Points on a hilly landscape, in no order, each with its height.
From any point a ball rolls to the lowest of the 2 points nearest to it. It stops when none of these is lower. Distance is the straight distance between rows; heights are no part of it.
<541>: [-51   8 -61   4  -3  16 -17 -31  14 -48  -7  20  39  17  -4   9 -26 -10
 -27 -19  -5 -17 -21 -20  13  24 -35 -25  24 -16  18 -22 -29  -5  -4  11
  32 -16  -3  13  21  33  17 -11]  h=4.11
<949>: [ 10  -3 -29  -1   9  26  32  39  -8 -15  -1 -13   6  -2 -16  -6 -22   1
 -32 -36   2  26   2  10  13   9 -23  -7   9  -2  -8 -36  17  -8   0  32
   2 -13   0  -2  15  19   2 -25]  h=1.79
<28>: [-46 -26   7  -2 -12 -46 -11 -32  25   7  -4   5  -5  -5 -17 -33  31  28
   8   4 -22 -18 -24  -8  15  20 -10   1  15  26  25  10   1  15 -29 -27
   1   3  -6  22  -7  20  16 -10]  h=5.85
<1018>: [-17 -28 -67 -13 -13 -19 -39 -22   3 -15 -26  27  29  42 -13 -18 -25  -8
  24 -21   9 -10  -3 -24 -12   7  -3 -39   8 -13  -2   6   5 -30   6   2
  21 -18  22  42   9  38   1  19]  h=4.82
<507>: [-60 -18 -36  15  -6   0  25 -10   5 -10   6  29  21  -9 -13 -25  -2   4
 -25 -20 -26 -14 -34   2   8  26 -34  -3  56  17  30   1   4  27  -3  23
   1   1   8   5  26  11  16 -15]  h=5.27
<732>: [ 28 -15  22  16  14  31  15   5  25   4  -6 -30  22 -20 -19  15 -10 -17
  -6  33 -36 -25  46  17 -13 -31  23  -9  14  25  29  -9  19  20  -2   9
  17  28 -17 -41 -26  -4  29  18]  h=8.71
<195>: [ 20  19  19  12  18  24  18  26 -13  14   0 -11  -1 -21   5  10   6  10
  -1   9   9   0  -3  35 -13  -4  19  13  -1 -16  -7   9   0  -7   8  18
 -16  12   7 -14  -3 -27 -18  -5]  h=3.90
<113>: [ 13 -53  30  -1  -7  -3 -22   5  -1  17   9 -15  -1  -2 -28   6   3  -6
   8 -14   5  50  32 -16  13  -5  -2  11 -20   6   5 -23  20   5 -16   6
 -15 -19   0  42 -28  14  13   9]  h=1.68
<563>: [-23  -3 -11   5  -6  30  -3 -22 -22  -3  34 -10   9 -24  15  -3   6 -44
 -15  -6  57   0  13 -37  -1  22 -18  39  -8 -17  22  36 -24   6  -2  12
 -27 -54  21  41  12 -21   4  21]  h=7.08
<185>: [ 20  25  55  28  -2  -4 -15 -16 -42  50   6   4 -41  16  11  -7   9  36
  38  16  -4  17   0   4   3  23  17   6 -23 -24  -7  24 -21  -4   8 -53
 -23  17  23 -11  10  -6 -47  11]  h=3.34
<1132>: [-13 -29  -2  31  -4  17 -13   3  -9 -34  52  -7  28 -19   0  27  -3 -24
 -21  18 -30  -7  11   0  26  22 -36 -19  33 -28  15 -36 -17  12 -28 -15
  23   3 -21 -18  18   4  12 -10]  h=4.98
<1131>: [ 12 -13  -6 -29  19 -33 -40 -35 -16   3  -8  -7  -8   8  10 -28   5  -2
  17  17  11  20  17  -7  -1  -3   1 -17 -18   3  10  20  10 -25 -16  -6
   5  -8 -10  15  -9   4  27   0]  h=5.15
<241>: [ -4  -7   7  33 -33   1  -8  24  39 -42  32 -10  -9  -7  -5  32   6   4
 -20   9 -46 -20  -1 -19  28  33  -3   3   9 -18  -8 -53 -28  22  -8 -33
  21  12 -41 -13 -12  12 -14  12]  h=5.69
<440>: [ 17 -34  39  30 -10 -12   5  31 -20  34  21  -4   3   4 -20  20  34   9
  29  -4 -27   3  15  11 -21  16  12  -9  11  -8 -31  -8   8  11   1  -9
 -21  15   6 -12 -11   2 -14   0]  h=8.30
<744>: [ 26   2 -17 -39  27 -39  -7 -63 -19  28 -36  27  16  18  11 -24 -13   1
  -8  26  -9  10  -3  18  -4  -7  18 -32  18   4  -1  60   3  17  -1  24
  19   4  17   5   6   0  22  -8]  h=6.27
<1192>: [-33 -13  -5 -25 -22  -6   7  11  16 -40  -7  18  36   6 -21  41  -3 -22
 -38  -3 -39 -20  -3 -12   6  12  -7 -14  28  -9 -16 -24  -4  11 -10  13
  24   3  -9 -12  -3  16  16  -1]  h=3.85
<564>: [  4  -3   1   3 -13  22  13  -1  26 -33  11 -16 -18   2  -9   7 -12  -7
 -23 -11  18  17  12 -17  47 -29 -35  61 -33  14   8 -37  28  31   2 -22
  11 -22 -26  11  -9  27  10  -4]  h=1.73
<681>: [ -5 -22  11 -36 -10 -31 -21  13  22  -8  -7 -12   9  10  -7  29  17 -16
   7  -4   1 -12   5 -19 -18   1   3  -8 -16  -8 -28  -5   3  -7 -19  -8
  -2   3  -3   0  -8   3   7  20]  h=2.31
<235>: [ 24 -22 -12  10  26 -19 -23   9   5  34  -4   0  -3  13  14 -17   1  24
  30  33 -30  -6  15  28  -7   8  -1 -45   0  19 -11  -2  -2  -1 -13   0
  16  42  -5 -26  -9   5   8 -21]  h=4.20
<603>: [-40   2 -18 -12   5 -11  14 -46   0   0   0  43   6  15   5 -31   3  -3
   4  -1  10 -20  -4 -13  -7  15  -9  17   9  35  26  16  -8  14  17   6
  -2 -14   9  19   4   3   8  20]  h=5.92
<534>: [ 19  -4 -12  -4  26  25   6 -10   6  12  -6 -10  27   2  12  -6 -23 -15
   4  26  23 -20  22   8 -17  11   3 -13   3  20  32  20 -14   4  -2  30
   4  12  -4  -8 -15 -31  25   3]  h=3.25
<581>: [ 40 -19  35  -3  32  11 -18 -26   8  -3 -10 -32  22  -7 -11  13  -7 -15
   2  31 -17   7  60   1  -9 -45  20  -7  -2  24  30   0  23   9  -1   7
  23   2 -18 -22 -32  -1  47  17]  h=8.89
<1108>: [ -4   5   7 -42  17 -54 -13 -47   1  12 -19   3  26   0  11 -12  25   7
  -4  31 -19 -18   2   7 -13 -14  28 -15   5   4  -7  66 -13   8 -15   7
   8   8   0   0 -10  -7  32 -15]  h=6.33
<297>: [ -4  15   6   9 -40 -28   2  30  25 -17  -4 -13 -50  -4  -1 -18  21  38
   6 -11 -14  -2 -44 -20  14  11  -5  12 -15   0 -14 -25  -9 -14   5 -24
  -6  10  -5  -1  -2  10 -22 -14]  h=2.52
<656>: [ 13  40  20   0 -33  14  40   0 -16 -19  23  36   9  17 -16  35   4 -16
   6 -16   6 -32   2   3  -7 -40  -8  -7  16  -4 -23 -37  16   4  52 -32
   0  11   3 -71  13 -12 -14  29]  h=4.19
<471>: [-39  27 -67 -17 -10  19   6 -26  37 -39 -16   3  21  15  18   8 -25 -25
 -12 -23  22 -21 -22 -25 -12   1 -29  -6  -2  -7  17  -6 -33 -17  12  14
  17  -7  11   4  24   6  14   9]  h=3.60
<1202>: [ 16  18  15   5 -28 -19  19  15   9 -14   8  23  -5  15 -18   8   5   1
  15   4 -28 -42 -11  14  -9 -27   8 -27  25  14 -24 -25  12   5  30 -28
  11  39 -19 -66   3 -15  -6   5]  h=4.69
<716>: [-10  25  -2  23  -3 -39  18  17  -1  12  -5   9 -30 -17  16 -21  13  35
  -1  11 -26  -7 -50  32  -3  11  10 -19  27   6 -12  20 -18  -1   5  14
   1  34   5 -11  13 -11 -28 -35]  h=1.61
<157>: [  6 -26 -52 -31   0 -30 -39 -26  -5 -13 -17   4   6  33   4 -27 -24  -9
  28  -3  18   3  15 -22  -7   6  -9 -39  -3  -3   8   6  13 -39 -11   3
  18 -15   4  29  -5  20  23  13]  h=4.48
<1182>: [ -8  26 -24  22  21 -10   0  11 -21  28   7  10 -21  -7  37 -29  -6  23
  12  19  11  -9 -39  39   1  19 -11 -31  10  -7   2  27 -22 -20  -8  13
   1  32  20 -17  26 -17 -24 -29]  h=2.51
<202>: [  0   6 -49 -20  -6  13 -35  -8  23 -31 -13   3   1  30   1  -2 -35   0
  -7 -23  32   1   3 -28  27  -9 -32  -8 -31  -4  -4 -41  15 -10  -2 -18
  28 -26 -12  15   7  32   9   3]  h=3.14
<740>: [-14  34 -10  14  12  26  27  11  46 -11 -25 -17 -11 -30  20 -10 -18  14
 -33  10  -1 -10 -14  17  -4 -12  13  32   9  27  34   8  -5  20   8  36
  -4  10 -14  20  -9 -13  -6 -14]  h=5.64
<143>: [  2  18 -34  16  -5   6 -15   6   3  -5  17   7 -52  -6   4 -53  -3  38
  11   5   6  11 -21  16  45  -4 -43  -7 -18   9   5 -42  15 -12   0 -45
  14   8 -17 -24  12  14  -6 -28]  h=6.44
<749>: [-21 -25 -17 -34 -18 -28 -19  19  45 -27 -34  -3  23   7 -13  22  -7  -3
 -15   3 -33 -25  -4 -17  -3  -7   6 -33  12   4 -19 -15  12  -7 -22  10
  31  16  -9 -14  -6  21  23   7]  h=3.24
<838>: [ 14  33  72  16  -5  28   4  14 -20  14  13 -23  -3 -29 -10  40  28  17
   6 -10  -2  22  11  26  -2 -22  44  61 -10 -27   2  23   2   6   4 -20
 -35 -26   5   6 -13 -29 -24   8]  h=4.44
<861>: [ 19 -12  45  15   9   2 -29  -5 -15   7  23 -54  15 -48 -15  19  40 -20
  10  28 -41   7  28   6 -27 -49  25 -10  -2 -16   3  18  21   2 -26  -9
   5 -11 -13 -40 -15  -9  26 -20]  h=5.62
<1122>: [ -7   5  28  -2  11 -25  -4 -38 -57  19  22  49 -17  28  -8  -4  13  -7
  40  -5  30   5   5  -1   3  -6  14  12 -11   5 -15  11  -5  -4  18 -45
 -11  -8  21  -3  13  -1 -16  30]  h=1.65
<347>: [ 12 -16   8  18 -21  15  48  51  15 -18  17 -11  -4 -50 -26   9  26 -19
 -47   0 -51 -20 -15  21  10 -10  14   1  32 -25 -13 -12  12   3   0  30
   8  11 -24 -20   8 -16  -5  -8]  h=4.68
<599>: [-35  -8 -49  19  -6  19  32  16  27 -13  -1  -8  28 -23  11 -10 -20 -15
 -32  -8  -5 -22 -25   7  -4  21 -34 -27  48   6  40   4 -26  10  -9  44
   2  18  10   1  27  -6   8 -23]  h=4.91
<1140>: [ 20  23  26 -29  23  17 -17 -16 -12  22 -28 -25   9 -17  10  15   3   7
  -9  -4  19  40  14   3  -4  -9  40  43 -34  -9  11  46  -4  -4  -6  12
 -23 -43   5  50 -24 -12   0  -3]  h=6.09
<774>: [-38  16 -40 -13  16  -1  26 -54  -6   3   2  51  20   8  21 -43  -8  -7
   1  18   7 -24  -7   4 -10   7 -12  -5  27  37  40  43 -19   1  18  24
   7   0  20   7  12  -9  17   7]  h=6.24
<82>: [ 46  -1  14  25  -5  26  26  37  14  -7  -7  -7 -25  11  -2 -12 -14  34
  -3 -17  -5  24  14   5  38 -27   4  40 -25  19  -3 -32  30  12  28 -17
   1   1 -24   3 -25  28 -22   0]  h=1.80
<1226>: [-12  28 -16  16 -28  13  24  59  -2 -14  -3 -15 -28  25   9  19 -13  25
  -9 -58  18   4 -19 -20  11  30  -6  14 -13 -34 -36 -24  -9 -28  17  -5
 -13   0  15   4  12  10 -44  -6]  h=1.10
<821>: [-43   1 -32  10  -1  21 -12 -16  -8 -53  31  28  42   6  -9  15 -20 -10
 -32   3  -8 -20 -11  -6  29  26 -44 -14  25 -12  18 -37 -28   5 -16   2
  35 -17 -15  -2  23  13  12 -13]  h=4.45
<1021>: [-15  35  26 -29 -26  -2  20 -19 -19 -15  13  63  11  25 -15  28  19 -25
  14  -9  20 -24   1 -14 -22 -33 -10  18  -7   9 -41  -7   5  -5  31 -26
   4  -8  17 -42  15 -23  -6  42]  h=3.63
<1112>: [ 14  23  23 -19  24   2 -34 -28 -25  15 -11 -20  -8 -30   5   1  12   3
  -7  14   4  42  -6  11   2 -13  20  28 -23 -27  18  47  -2  -6 -19   1
 -10 -40   2  16  -1 -20   9 -22]  h=5.91
<897>: [-23 -14  -6   7  -3  -8 -23 -34 -44  -2  46  17 -12 -17  -4 -26  13 -31
  13   5  34  10 -10 -14  13   4 -50   6   5 -24  28   6   2  -9 -22 -13
  -3 -26   5  -1  38 -18  15 -14]  h=7.07
<1227>: [ -5  -1   4 -24  15   1   9 -11  -4  13 -22   0  14   6  13  -1   2  -7
   0 -11  31   7  15 -15 -21  10  33  28 -19  14   4  31 -10  -2  12  16
 -35 -16  13  47 -16   0  -8  27]  h=6.30
<667>: [-32  -8 -23  34  -7   8  32  36  30  24  -6  -6  21 -14   9  -6 -10  -2
 -14   4 -16 -24 -17  13 -23  33   3 -28  54  31  21  18 -17  22  -2  47
 -11  34   6   9  -7 -15   1 -18]  h=4.49
<2>: [ 32  -6  18  37   4  27  19  21  12  14   7 -22  11 -38 -15   9  15   0
  -2  35 -63 -21  18  44 -16 -25  41  -7  28   7  13   3  13  12  -4  19
  15  27 -21 -35 -17 -19   4  -2]  h=8.55
<405>: [  1  11  14 -14  14 -14 -40 -32 -23  28   7 -10 -18 -21   7 -27  22   2
  12  28  17  32  -4   0   2   4  -1   6 -30 -23  16  33  -3 -16 -21 -21
 -10 -14  -7  10  -1  -5   9 -21]  h=5.66
<658>: [ 19   7  -8  -1  15  19   4  10  21  15  -3 -14  10  20  22  15 -25 -19
  16  11  39 -27  22  -9 -23  13   4  -7 -21  16  11  -9 -19   7   7   5
  -5  28  -1 -13 -13 -23  -4  25]  h=1.99
<1094>: [ 36 -30  33 -22  17  21   5  17  22  -9 -16 -10  26   5 -17  21 -27 -14
 -14   5  -6  24  57  -7  -6 -45  19   8  -8  24   9 -17  35  14  13  23
  -4   2 -15   7 -31   5  24  33]  h=9.05
<501>: [-16   7 -15   8   6  47  22 -10   2 -16  15 -11   8 -18  21  -5 -13 -17
 -31  -9  50  -1   2 -16   7  -1 -39  53  -4   2  35  12  -3  13   1  31
 -20 -38  10  37  22 -10   5  -1]  h=7.28
<194>: [ 12   2 -11   5  15  49  13   1  16 -29  16 -26   5 -25  11  -2 -17 -20
 -32   9  29  -8  14  -1  14 -16 -40  25   5   0  36  -4   3  13 -11  22
   5 -19 -11   2  15 -17  17  -7]  h=7.46
<251>: [-14 -28   8 -20   1 -29  -3  -6 -60  11   4  16  -2   8 -10  -1  13 -26
  17 -29  31  39   8 -16  -9   3  20   5  -7 -17 -22  21  10 -33   1  14
 -21 -31  31  38   2   4  -2   4]  h=7.88
<282>: [ 28   9   3   6  -9  11  -1  46  27   7  -6 -30  -9  21  21  33 -15 -12
  19  -5  20 -15  19 -13 -23  13   5  -9 -30  -9 -25 -31 -21  -9  14 -10
  -7  30   2 -26 -13  -9 -26  28]  h=0.52
<632>: [-33  -8 -60  -4 -12  -6 -15 -24  -7 -10  -7  33  43  47 -15   4 -24 -24
   6  -8   4 -38  -9 -18  -6  28 -18 -49  25 -13  -1  -1 -18  -8  -3  16
  35  -9  14  12  15  22  10  -3]  h=4.50
<1136>: [-53 -15 -18   5 -13 -20   8 -20  22  -4  -3  25   1   5 -14 -24   5  13
   1 -14 -13 -24 -25 -15   6  31 -20   4  28  31  27  -4  -1  28  -4  -2
   1   0  -4  16   7  14  12   4]  h=5.56
<448>: [-30 -28  -4 -15   1 -43  10 -30 -62  16  14  33  15   7 -16 -15  26 -29
  21 -14  15  12   3 -10 -16  11  26   5  17  -2 -15  43  -4 -14   3  11
 -19 -33  34  36   2   1   5  -7]  h=7.99
<718>: [ 17  -5   5 -46  -3  21  17  31  29 -10 -29  23  35  29  -3  29 -38 -24
 -13  -4   8  -7  35 -21 -14 -22  10 -10  -8  26   1  -8  17   6  20  29
  -9  11  -2  -2 -27  -1  10  41]  h=9.15
<568>: [ 36  18 -19  -8  39  18 -23 -11   4  33 -42 -24 -27 -23  22 -14 -17  33
 -11  24 -18  43  -9  37   9   7   4 -10 -10  -6  16  19   0  -5 -17  29
  14  -4  11  13   1   3  -3 -33]  h=5.49
<542>: [  3 -13  -7 -11  -3 -23 -32 -32  -7  -1   2  66   6  49 -12 -22 -25  15
  44   8  18 -10  17 -14  13 -16  -3 -11  -9  40   7 -14  12  10  21 -40
  16 -11  -1  11  -7   9  -5  54]  h=4.14
<13>: [-19  -3  -6 -21 -11   3   3  -6  11   8 -10 -21   3   1  20  11  11 -30
   5 -20  48  -9  18 -41 -29  25  25  27 -31  -1 -11  32 -27  -7  10  -6
 -41 -29  18  49 -11   1 -13  39]  h=6.48
<1015>: [ 29  13  12   2 -16 -35   7  36  24 -10 -23  17 -20   7  -5  -9  -5  23
   6  16 -47 -16  -9  17  -1 -24  33 -35  13  32 -29 -14   7   1  23 -10
  19  46 -26 -41 -13  -9 -10   0]  h=5.10
<651>: [  3  47  -6 -10  -2 -16  -1  -6  28 -16 -17   1 -34  21  33 -13 -23  21
   9   2  30 -19 -22  -8   8 -13  -3  13 -28  29  -6 -17 -12  -2  16 -28
   3  19 -15  -8   0  -5 -18   8]  h=5.93
<21>: [ 12 -25 -10   4   5   0 -29 -20  -9   7  22  22   9  36 -18   0 -20 -16
  27 -13  16   2  30 -13   7   0 -22  -9  -7  10  12 -39  13  11   5 -21
  17  -6  -2  -2   1  15  11  28]  h=3.40
<349>: [-31  17 -50 -21  -7   2  17   9  43 -28 -29 -16  12   0  19  18 -13 -20
 -17 -28   9  -8 -28 -16 -26  -4  -4  -8   1  -6  -4  -5 -22 -13   8  24
  -4  17   9  -3  14   4   8  -3]  h=3.03
<90>: [ 19 -32  30  51 -16   8  13  21   6  16  37 -30   8 -32 -23  20  39  -5
   4  13 -54 -22  23  17 -18  -4  13 -14  26 -11  -6 -11  14  21  -3  -5
   1  17  -9 -29 -14   1   0   0]  h=8.43
<212>: [-14  -9 -10 -14 -24   2  41  41   6 -33   2  17  16 -16 -37  17   3 -17
 -51 -21 -52  -5 -15  11  11   7   0 -13  41 -11 -21 -28  19  11   1  26
   9   5 -15 -23   6  12   5 -14]  h=4.28
<275>: [ 33  18  18  -2  14 -16 -16 -38  -3  16 -14  45 -14  38  13 -19 -28  29
  27  16   1  -1   4   9  17 -13   7 -10 -10  42   0 -12   1  30  29 -42
   7  21  -8 -15   5   1 -17  35]  h=4.90
<1084>: [  3  38 -37   5  -6 -12 -22  13  12  -7 -11  10 -38  14  11 -27 -19  31
  18  -9  18  -7 -25  15  17  -5 -19 -30 -17  14 -23 -37   5 -20  11 -33
  21  16  -8 -30  10  -1 -17 -12]  h=6.19
<802>: [-44 -17  11 -19  -1 -46  -8 -41  20  11 -11 -11  21 -15  -2 -15  38   6
   2   4 -17 -21  -2 -10 -16   8  19   2   8  14  13  63 -16   6 -19  -3
 -20  -6   0  34 -14   7  29 -12]  h=6.13
<285>: [-10  23 -10   4 -50  -8   0  46  21 -22 -14 -15 -44  13   3  12  10  32
  -4 -38  -2   9 -36 -34  18  19 -11  14 -24 -35 -35 -34  -4 -26   2 -25
  -2  -4   4   0   2  27 -34 -12]  h=1.77
<1195>: [  3  -7 -55 -39   2  -4 -33 -20  31 -34 -30 -32  -3  21  20 -12 -26 -13
  -2 -10  27   6   7 -37  -7  -2 -24 -25 -13  -6  15  -9   6 -42  -8   8
  20 -19 -10  19  -1  19  31   4]  h=3.81
<1144>: [-15  -7 -23  17  18  17  15   9  26  28 -20 -15  27  -8  16 -10 -21   3
  -9  26  -6 -20   2  20 -24  27  17 -28  33  36  29  29 -15  12  -9  50
   3  27   4  11 -19 -16  23 -16]  h=4.10
<959>: [-35 -32 -11   9  -8 -20  -9  -5 -37  17  33  11  -3  -8 -14 -12  26 -12
  12 -11   5  14 -27  -6   4  36 -29  -7  13 -24  -8   0   8  -9 -28  -3
 -12 -18  15  18  27   8   0 -24]  h=7.32
<65>: [  3 -54  29   2 -16 -18 -39 -17   1   4  25   0   5  17 -31  24  -3 -20
  15 -15  -8  32  35 -26  17 -12 -10  -6  -8  -8   4 -41  19  15 -15 -17
   7 -11  -5  12 -14  22  19  23]  h=2.57
<412>: [-24   6   2 -12 -13  10 -11 -11  -7 -16  35  -5   3  -7  14  32  11 -40
 -10  -5  37  -7  -1 -38   0  17 -26  29 -21 -36  -7  -2 -22   3 -13 -16
 -15 -24   5   8  20 -12  -2  22]  h=6.85
<1095>: [  1  11 -38 -24   2  33  33  26   4 -30 -11 -14  26   8   3  25 -36 -26
 -36 -30  19   6  -5  -4  -2   9 -16 -17  -2 -15 -10 -24 -10 -18   2  34
   1 -11   6  -5  18  12   0 -16]  h=2.37
<1149>: [  7 -27  18  -4  -9  17   5  10  15  -6   2 -21 -10   3 -12   5  -4   1
 -15 -20  19  40  14 -23  30 -13 -19  52 -30   8  10 -28  26  15  -9  -5
  -9 -26 -10  47 -23  28   5  -3]  h=0.39
<1232>: [ 30  28  43  20  15  35   1  31 -31  24   7 -32   6 -26   5  39  23  10
  10   3  -4  16   9  36 -21 -14  45  19  -5 -44 -14  27   2 -17  10   1
 -24  -1  18 -25 -11 -33 -22   3]  h=4.21
<18>: [ -5  17 -31  21  -2   5  10   3  21  -9   0  -3 -50 -21   8 -57   0  53
  -9   1 -13  17 -40  15  50   4 -26  11  -6  23  26 -23   5   5  -7 -14
  11   9 -15   5  -3  21 -13 -36]  h=6.69
<629>: [ 11 -21  43  -7   9   3 -11   9   8  -5  -4 -42  15 -45 -31  20  36 -14
 -15  23 -36   8  13  15 -18 -25  31  12   1  -1  -7  23  16   6 -29  16
   1 -15 -19  -5 -22 -19  32 -14]  h=5.32
<1063>: [ -2 -18   0  29  -8  24 -10  18  21 -14  39 -23   0 -18   6  24  -2 -15
 -18  11 -18 -10   9  -7  16  33 -27  -2   5 -25   6 -38 -19  20 -15 -21
   6   9 -23 -11   3   2  -5   9]  h=5.37
<59>: [ 36  52  25   2  12  -6  -1 -34  13   9 -17  20 -34  16  24 -11 -30  26
   5  21  15  -5 -11  12  13 -17   7  16 -18  26   5   0 -13  32  29 -29
   4  23  -7 -17   6 -15 -21  21]  h=5.48
<1235>: [-19 -20  14   0   5 -33   9  -2 -45  45   9  30  23  16   0  -5  30   1
  31   0   1 -16  -9   2 -22  23  37 -13  19   1 -39  47  -8  -2 -11   3
 -27   2  24  16   7  -6  -8 -16]  h=8.09
<284>: [ 14   8  -2 -22  27 -17   6 -30 -19  37 -37  35   9  10   6 -16 -12  17
 -11  10 -15  18 -18  34  -2   6  23 -18  17  11  -3  36   6  19   6  25
   1  13  13   8   6   2  -6  -8]  h=6.08
<1179>: [-12 -24  29   8 -12 -39   4  25 -42  33  11  25   1  28  -9   9  35  12
  43 -11  -6 -14 -13  -2 -25  30  23 -13  12  -9 -56  17  -5 -11  -9 -16
 -30  10  22   3  12  -3 -26  -7]  h=8.17
<1151>: [ 20  -7  11 -24 -10 -11 -20  28  12  -6  -8  -4   5  32   0  38  -3 -12
  18 -17  19 -10  15 -22 -18  -7   7  -9 -31 -16 -37 -27   2 -12   3 -20
  -5   8   2 -15  -4   3 -17  39]  h=1.53
<449>: [-20 -28 -23 -24 -12 -20 -18  -5 -31 -10  -9  12   2  16 -15   3  -4 -15
   8 -45  18  42 -12 -28   3  -2  -8 -12  -6 -27 -19 -15  20 -42  -6   6
  -2 -35  23  40  11  33   1  -2]  h=7.76
<192>: [ -8  25  10 -40   3 -15   7 -45 -42  -6   8  62   5  26   1   2  10 -24
  18  -1  38  -1  13   0 -10 -39   9   8 -18  13 -30  11   3 -20  33 -22
   9 -17  25 -22  10 -21   5  37]  h=2.92
<513>: [ 17 -18  21  30 -28   7  39  48  33  -8   6 -18 -26 -37 -29  -4  26  12
 -30  -6 -54  -8  -9   2  14   0  20  21  13  -3 -12 -25  10  16   4  15
   4   2 -35   4 -18  -6 -11  -2]  h=5.03
<236>: [  1  36  36   7 -23 -33  19   4   6  -6 -12   3 -44 -12   8 -17  15  46
  -6   7 -15  -2 -54   8  11   4  16  22   0   1 -10  11 -17  -4  14 -15
 -13  18   3   1   3  -7 -32 -13]  h=2.45
<793>: [-18  30   1  20  -6  18  21  41 -13   3   9 -10 -34  12  23  -3  -9  14
   6 -28  42 -10 -14  -9  -3  28  -9  18 -13 -26 -16   0 -12 -27  11  -8
 -22  10  20  -3  16 -18 -41   6]  h=1.75
<142>: [ 55  26  45  32   0  32  21  11  -7   8 -11 -16 -37  13   9   7  -9  42
   1  -5  -9  38  10  24  40 -40  17  53 -30  -8   0 -11  26  -1  35 -29
  -1  -2  -9   2 -20  18 -39   1]  h=2.60
<1044>: [ 31   2  -2  19  17  39  35  26  -4  -9   8  -3  -4   0 -21 -11 -23   5
 -22 -21  -2  22  25  25  26 -32  -9  27   0  16   7 -38  37  16  23  10
   0  -3 -21  -9  -3  15   2 -13]  h=0.62
<281>: [  9  -9  22   0  23  14  17  -1 -37   7  12  11  20 -15 -23   7   8 -10
  -6   1   5  16   5  20 -12 -16   2   8  13   0   3   5  16   7   3  26
 -10  -5   4 -11   4 -15  13  -9]  h=3.41
<638>: [  7 -29  37  -7  -6   6  -6  33  10   8 -11 -41  14 -36 -21  22  36   0
 -12  -2 -16  21  15   7 -24   4  28  11 -11  -3 -22  13  13   3 -18  22
 -22 -14  -3  23 -28  -5  10  -7]  h=5.04
<289>: [ 40  28  42  23  15  25   1   1 -17  36 -12  -6 -39  12  13  -1  -9  45
  16   3  -1  34   7  21  19  -5  12  29 -24 -15   3  -4   0   4  17 -23
 -12   6   9   6  -9   5 -37   5]  h=3.28
<779>: [ 21  15  40  15   7 -10 -20 -12   8   8  17 -30 -13 -35   0   6  38   5
  15  38 -35 -14   7  25 -12 -33  22   3 -14 -17   6  12   6  10 -11 -32
  -1  16 -18 -42  -9  -5  -6  -2]  h=5.94
<413>: [ -2   3  52   3   9 -10   8 -19 -51  15  23  19   6  -3 -19  19  25 -13
  18 -10  13  16   6  13 -10 -29  12  19  -1  -7 -12   0  15   4  16  -9
 -21  -2  14 -19   5  -9  -2  11]  h=2.79
<783>: [  3   1 -28  15  24 -14 -20   6  -6  42  14  -2  -7   6  36 -22  -1   9
  33  40   3 -21  -7  19 -13  24  -8 -47   3   0  -5  26 -25 -12 -24   5
   6  38   7 -23   8 -18  -2 -37]  h=3.35
<711>: [ -5  -5  18  25  -9  22  29  29  41  -2 -13 -15 -13 -37 -18 -16   6  21
 -31   7 -38  -6  -3  17   8   9  19  36  19  29  27  -7  10  32  -3  24
  -6   0 -26  28 -25  -4  -4  -9]  h=5.35
<986>: [ 10  -6  -8   6  24  10 -10 -23 -42 -10  24   1  15 -20  13 -29   9 -23
  10  25  33  -9  -4   3  -1 -12 -35 -17  15 -15  35  36  -6  -9 -18  12
   4 -13   7 -23  25 -41  23 -23]  h=6.81
<1139>: [ 10  -5 -29 -10  -1  21 -16  -4  21 -44   2 -10  -6  18  -5   2 -35  -7
 -23 -18  17  22  19 -19  42 -23 -40  13 -23  10  -1 -48  30   7  -7 -16
  32 -27 -26   4   6  30  26  -8]  h=2.69
<530>: [ 43  -9  -8  11  40  16 -25  -5 -15  24 -13 -16 -19 -16   5 -18  -4  23
   6  35 -34  33  14  41   5  -4  -7 -28  -4   1   7  -1   7  -9 -12  14
  18  13  -5 -15  -4   4  12 -31]  h=4.97
<400>: [ 22  -3 -14  14  10 -21  -4  34  36  13 -16  -6  -6  13   9  -6 -19  13
  18  33 -30 -24  18  22  -6  -9  10 -54   7  39  -4 -12 -11   3  -3   4
  38  63 -14 -36 -20  -4   5  -1]  h=4.84
<926>: [-20  28  33  15   5   3   7  13 -42  15   8   6 -36  13  20  -8   8  17
  23  -8  34  -3 -16  -3  -5  25  14  22 -17 -24 -14  28 -17 -23   6 -29
 -31  11  25   1  19 -25 -44  13]  h=2.46
<735>: [-29 -43 -12 -13 -22 -30 -24   7 -30   8   5 -10  -3 -12 -17   6  27 -10
   6 -19 -16  38 -19 -20  -7  26 -25 -26   6 -35 -27 -10  15 -33 -33   8
  -1 -23  13  21  15  26  10 -38]  h=7.54
<465>: [ 24  -7  64  21 -11  27   6  26   5  17   9 -30   4 -14 -19  32  21  -1
   6 -16   3  21  31   2 -16  -6  27  43 -15  -4 -12  -9  10  17   8  -9
 -37 -14  -2  21 -30  -4 -12  20]  h=4.70
<818>: [ 25  36 -25 -22  39  10   4 -18   1  19 -46  -7  -8  -7  30 -11 -29  17
 -26   4   6  27 -21  32  -5  -8  15 -13  -2   0   7  25  -1  -5   6  39
   8  12  18   4  10   0  -4 -19]  h=5.81
<1085>: [-31  10   7  -8 -25  -4  -6  -5  16  -4  16  -9   0   0  19  29  14 -31
   5  -7  36 -37  -4 -41 -20  38  -2  22 -20 -17 -14  17 -43   8 -10 -22
 -31 -15   8  14  11 -12 -22  33]  h=6.68
<565>: [-10  13 -34 -23  22 -14   7 -49 -31 -13  -2  12  15  -8  24 -30   4 -14
   5  16  22  -9 -21   3 -16  -3  -8 -18  12  -2  19  52 -14 -25  -3  22
   4 -11  15  -5  21 -17  21 -21]  h=6.56

For each start below, name the point where the ball stops.
<861> => <1122>
<412> => <1149>
<143> => <1149>
<1015> => <1122>
<405> => <1149>
<1018> => <1149>
<744> => <716>
<440> => <282>
<959> => <282>
